Points on a hilly landscape, in no order, each with its height.
A ball rolls from a point to the lowest of its 5 nearest points, and stops where none of them is lower. Distance is the straight distance between rows; heights are no part of it.
Pudid h=3.59: -37 15 -7 32 7 -13 -69 42 0 39 -10 17 -26 -32 -22 25 -66 3 1 -12
kamu h=3.61: 8 -7 9 -24 20 3 7 -14 1 -15 -5 -16 -4 -3 44 -11 7 -3 7 -10
Mon h=0.95: 29 5 14 -16 -4 20 1 8 -7 15 -2 3 14 -20 -21 -13 -13 -15 -4 -26
Kun h=2.39: -1 11 2 -36 15 -2 -5 9 34 -6 6 -12 10 14 4 27 -3 25 12 61
mudu h=2.19: 0 7 3 -26 18 2 5 -1 36 -11 -8 -8 17 15 26 27 -2 12 1 42
fek h=1.23: -6 -55 -14 0 -25 1 63 -44 -12 -31 24 -13 -11 33 -9 -34 49 -34 -3 0
lifa h=4.05: 9 -22 11 12 -15 2 47 1 -26 -17 38 7 11 3 -23 -37 24 -28 -4 -13
zeruk h=3.49: -4 12 9 7 -9 14 -43 39 9 14 -22 9 0 -21 -17 21 -37 -24 -7 -19
Zuda h=3.41: 11 37 -12 -20 -9 -6 -43 -8 21 -18 0 3 -15 -3 17 7 -37 -4 7 -1
mige h=4.28: -28 5 -9 40 5 -41 -68 50 -8 42 -12 23 -31 -24 -16 22 -76 -6 -1 -20
puna h=5.01: 11 11 20 46 -7 6 40 8 -34 -2 28 23 21 -8 -19 -30 30 -32 -10 -13
peda h=1.46: 5 -22 17 -22 5 -3 56 -26 18 -28 -12 -10 23 20 20 -16 44 31 -19 16
Zel h=2.08: -4 14 2 59 7 5 20 10 -41 9 4 4 -1 -41 -10 -21 10 -46 -21 -14
tolit h=3.50: 10 5 13 -4 0 19 -20 25 4 14 -15 6 13 -9 -23 0 -24 -25 -4 -25
pim h=4.12: -21 9 22 34 16 2 -37 17 -17 29 -8 -1 0 -48 1 11 -21 -31 -11 -39
nad h=1.21: 10 -17 0 -4 4 0 47 -35 6 -25 -11 -7 13 21 24 -13 54 13 -7 9
nada h=6.00: -26 8 -32 -58 29 32 -50 12 32 24 -34 -1 -12 -4 17 34 -34 84 40 39
Vup h=2.97: -7 8 1 64 7 4 34 6 -39 0 6 4 -5 -22 -17 -27 31 -43 -14 -14
noni h=4.68: -22 10 -21 -26 28 -12 -48 21 31 34 -12 4 -27 -7 17 40 -32 91 45 14
molem h=3.00: 7 -18 19 -36 13 2 31 -4 27 -21 0 -9 32 17 11 -13 29 30 -12 39
pabu h=4.96: -16 20 -17 -20 16 -9 -24 5 33 20 5 -9 -22 -3 22 47 -30 45 39 25
fizo h=2.90: -24 3 9 29 -9 5 -48 36 9 31 -13 -5 -5 -35 -5 23 -30 -20 -6 -23
lev h=0.73: 13 -14 12 -17 21 -8 42 -27 8 -29 -6 -19 6 19 39 -14 40 3 3 3
rafog h=4.90: -22 17 -25 -35 26 14 -38 9 34 26 -20 -7 -19 1 7 49 -17 72 44 33
gik h=6.13: 11 -39 -17 -11 -2 -3 56 -39 -31 -18 0 -9 -23 28 8 -29 48 -12 6 -3
Fugu h=3.71: 11 -12 11 8 -10 6 51 -4 -31 -6 34 8 9 -2 -32 -34 16 -9 4 -29
gak h=2.60: 7 -29 -12 -5 4 5 50 -36 -16 -18 -3 -3 -2 30 14 -24 63 6 -9 2
bavun h=4.47: -28 15 19 43 -1 -27 -73 21 -11 43 -11 7 -5 -35 1 11 -54 -13 -17 -33
Ler h=1.67: 5 -41 -17 4 -9 -2 63 -50 -16 -32 1 -10 -2 45 4 -27 67 -7 -9 10
zibe h=2.62: 1 0 6 -61 10 10 18 -7 37 -25 -5 -1 26 30 18 10 -3 23 -6 66
mek h=2.26: -20 4 -20 28 8 -8 -67 47 5 28 -24 19 -34 -11 -34 33 -58 4 12 -10
zopi h=4.45: 1 27 -22 -11 6 -17 -49 0 20 10 -1 -2 -29 5 20 45 -34 45 40 18
supe h=3.12: -2 9 -13 -42 18 12 -8 13 34 -3 8 -6 5 20 11 42 -7 26 11 55
kom h=5.00: 2 -11 23 52 -26 -5 51 0 -28 -8 39 13 18 10 -29 -44 37 -38 -33 -9
tuf h=1.95: -25 7 -17 17 0 1 -59 49 9 21 -32 16 -22 -8 -32 26 -51 -7 1 -5
Runa h=2.23: 17 -14 2 -25 11 12 21 -26 -8 -20 1 -16 -10 -4 31 -28 18 -16 7 -26
vinug h=3.58: -8 14 9 57 22 12 -18 10 -22 29 3 -6 0 -38 3 3 6 -25 -20 -29
tez h=3.35: -4 10 20 25 12 14 -6 20 -7 25 -4 2 10 -34 -17 7 -6 -22 -10 -32
pas h=0.47: 9 19 -7 -23 2 -17 -31 -5 30 -12 3 -13 -15 2 37 26 -28 6 15 11
Voso h=1.10: 11 -23 11 -14 17 4 46 -35 9 -31 -13 -9 23 27 26 -8 55 15 -6 17
Supi h=3.17: 24 -3 9 -8 1 24 7 10 -15 13 0 13 29 -17 -26 -13 -3 -16 -3 -23
dubo h=3.56: -17 0 15 65 -15 13 38 2 -27 -14 29 6 -7 -8 -8 -51 35 -50 -47 -14
mur h=3.79: 14 32 -26 -12 -11 -32 -62 -2 -1 10 -11 6 -25 0 8 32 -39 52 36 9
Dez h=3.57: -7 -42 31 27 -42 -15 51 -9 -23 -13 50 7 17 27 -24 -53 37 -41 -19 -10
lipi h=2.03: 2 -2 10 -29 21 3 26 5 40 -17 -8 -7 20 28 21 16 12 20 2 43
Vug h=1.84: 3 17 4 59 13 9 22 23 -30 15 6 1 17 -31 -12 -8 20 -29 -18 -20
val h=3.89: 3 30 -24 -15 -4 -23 -58 6 17 24 -14 9 -28 0 8 37 -39 80 33 7
nev h=5.35: -20 12 -25 -52 16 21 -26 13 23 18 -8 1 -8 11 11 47 -17 61 29 61
kizup h=4.15: -10 5 19 11 12 18 -25 40 4 23 -21 9 6 -21 -21 15 -22 -26 -3 -22
dini h=3.83: -14 14 11 32 2 17 -28 36 -7 27 -11 -4 5 -27 -13 18 -17 -25 -12 -24
tero h=4.39: 9 -37 -20 1 -18 -3 56 -46 -22 -29 11 -4 -11 22 7 -38 53 -22 1 -4
Vezu h=2.86: 25 10 10 -21 -1 16 -4 4 -6 3 -10 -9 23 -17 -13 -4 -22 -20 -6 -24
viz h=3.16: -14 4 14 70 -8 8 37 13 -34 -5 22 3 -6 -19 -7 -44 29 -49 -27 -12
Belek h=2.80: 9 -19 1 -19 7 6 42 -25 -29 -9 7 -4 -10 9 8 -36 25 -17 10 -33
Kepe h=2.28: -2 15 19 43 13 11 5 20 -22 20 -5 -1 10 -35 -15 0 14 -27 -15 -25
mifo h=3.80: 8 40 -23 -8 -5 -26 -53 -3 8 2 0 8 -36 -1 11 33 -43 32 27 14
mena h=2.18: -10 -2 7 -43 17 3 10 17 34 -17 3 -7 27 26 11 19 4 20 5 50
Vukes h=2.66: 16 -15 10 -8 -6 2 36 -7 -18 -9 18 4 14 0 -22 -22 10 -15 9 -18
dovi h=5.34: -32 20 -1 41 3 -25 -85 40 -9 31 -10 15 -25 -29 -6 19 -75 4 -15 -22
seg h=3.48: 14 10 20 21 -4 9 7 15 -9 16 -4 9 21 -23 -23 5 -3 -25 -15 -20
mel h=4.42: -11 18 -19 -26 12 -11 -48 6 29 30 -8 -7 -20 -6 19 47 -42 69 43 14
duf h=3.19: -22 6 26 31 4 -7 -50 32 0 30 -11 -4 2 -32 -2 13 -30 -29 -17 -27
sovab h=4.59: 2 7 -1 -16 8 -17 -5 -7 27 -25 -3 -22 2 7 46 22 -5 5 1 15
pudig h=2.87: -14 -56 2 9 -29 -2 63 -30 -13 -15 42 -10 -3 21 -23 -52 37 -42 -4 -9
mitod h=3.60: 26 7 8 -29 1 6 0 -5 -12 -3 5 -5 7 -9 6 -21 -6 -19 4 -30
muni h=1.12: 24 -11 6 -27 -6 1 29 -7 -15 1 12 -4 -8 -1 -4 -30 8 -23 -4 -30
zumez h=1.47: 10 3 10 -26 19 3 29 -9 28 -33 -17 -13 17 14 30 8 35 11 3 13
zozup h=1.66: 22 -17 -7 -17 13 2 33 -21 -16 -18 -9 -11 -12 4 15 -23 33 2 8 -16
pegu h=2.84: 3 -23 13 -30 13 2 50 -24 26 -24 5 -5 51 25 8 -10 30 34 -13 33
Mosa h=8.41: -1 -50 16 -36 -8 0 74 -63 0 -19 26 -5 43 25 2 -31 56 39 -16 30
buva h=2.68: -4 39 -42 -4 -2 -8 -69 7 7 9 -15 17 -36 -12 -9 32 -46 45 30 0
Ket h=4.78: 16 15 3 -22 -7 -2 -20 -13 13 -22 -1 -27 -9 1 38 3 -17 2 6 -8
dut h=4.87: -22 -3 19 57 -30 21 45 -12 -41 -9 14 6 2 12 -1 -73 52 -58 -69 -14
bof h=3.20: -1 10 1 -25 17 -9 -9 10 30 -8 -7 -20 -8 11 38 23 -9 11 16 33
zapit h=5.28: -32 18 2 49 -3 -20 -73 28 -6 39 -12 16 -15 -31 -4 8 -70 -11 -12 -21
rikap h=2.49: -23 3 9 28 -5 -6 -67 36 10 32 -15 10 -23 -25 -17 21 -53 -21 3 -20
bol h=2.36: -1 -31 10 -16 -7 -1 59 -46 10 -30 -6 5 36 35 13 -16 61 34 -12 19
sukil h=3.85: 3 29 -5 -20 -5 -10 -47 1 10 2 2 -4 -27 5 15 20 -41 25 20 9
mafi h=1.36: 1 -40 -6 -4 -17 -8 56 -63 -4 -29 24 -9 25 44 -18 -27 77 17 -14 28
Faz h=1.76: 8 -28 -9 0 -8 -7 62 -48 -19 -29 -9 -5 10 33 2 -14 75 4 1 17
fibun h=3.91: 7 -33 8 -5 -19 -10 51 -23 -28 -13 40 4 -5 8 -17 -41 18 -25 -2 -21
rura h=0.85: 6 23 -28 -4 -17 4 -57 30 7 5 -23 22 -22 -3 -17 23 -54 -2 5 5
zizok h=4.56: -5 10 -5 -16 10 -8 -12 2 37 -6 0 -16 -3 13 23 48 -15 20 32 39
Lanun h=3.36: 8 -31 2 -9 -2 -8 58 -42 -6 -19 5 -8 23 28 2 -23 67 26 -6 22
golot h=3.29: 15 23 -13 -14 -10 8 -53 18 14 5 -19 9 -12 2 -15 9 -34 -20 1 2
vozuz h=2.93: 16 22 -7 -31 -6 -12 -38 -2 21 -8 1 -12 -9 -3 26 8 -29 7 11 -1
lunez h=1.30: 0 12 7 58 5 4 26 20 -24 11 10 4 2 -35 -13 -9 25 -37 -13 -24
Nago h=3.34: 27 0 9 -8 -4 11 39 1 -22 0 12 11 6 -9 -30 -13 9 -19 -7 -34
molu h=1.64: -6 20 -42 2 -3 0 -67 28 -7 15 -30 23 -34 -11 -25 35 -54 17 15 -1
nido h=2.54: 8 12 9 31 7 18 20 17 -24 6 3 14 16 -30 -18 -4 14 -28 -3 -27
fam h=4.25: 26 15 -2 -22 -17 9 -28 12 -2 -4 -10 0 4 0 -11 -4 -41 -15 -5 -16
bif h=4.18: -11 15 -11 -25 2 -19 -36 -1 24 8 6 -15 -10 4 24 41 -30 23 29 16
Nibo h=1.11: -4 11 -13 -2 -7 13 -46 38 7 19 -24 17 -17 -11 -24 24 -50 -15 -1 -7
zib h=5.30: 3 -52 0 -9 -22 -15 74 -60 2 -18 27 -7 40 42 -1 -18 58 37 -21 28
teb h=0.33: 7 -42 -18 5 -20 6 59 -59 -4 -38 8 -6 13 47 -8 -20 69 -3 -19 34
zar h=0.13: -8 -19 32 40 -45 -2 37 -7 -23 -12 36 13 25 16 -32 -61 47 -42 -40 -7
mub h=3.87: 28 10 5 -34 -11 8 -25 1 -4 -5 -3 -2 8 -5 -4 -3 -27 -14 0 -22
gepef h=2.61: 16 40 -30 -12 -16 -8 -57 8 2 6 -15 14 -24 2 -4 24 -43 18 18 12

Where does a ball stop that starts at each point below?
mel -> rura
nev -> lev
supe -> lev
zizok -> lev

Call two points neighbours if one is among the 5 nearest of the other. Go from one point of each pair to the other, from neighbour to neighbour, staying as low as possible. Name the highest point that can't be avoided.
pas / lunez -> seg
lunez / zar -> dubo
pas / rura -> Zuda
lev / teb -> Faz
lev / Mon -> Nago
pas / lev -> bof
muni / lev -> Runa

Write out the way that a ball takes from each point below.
nada -> mel, val, buva, molu, rura
rafog -> mel, val, buva, molu, rura
noni -> val, buva, molu, rura
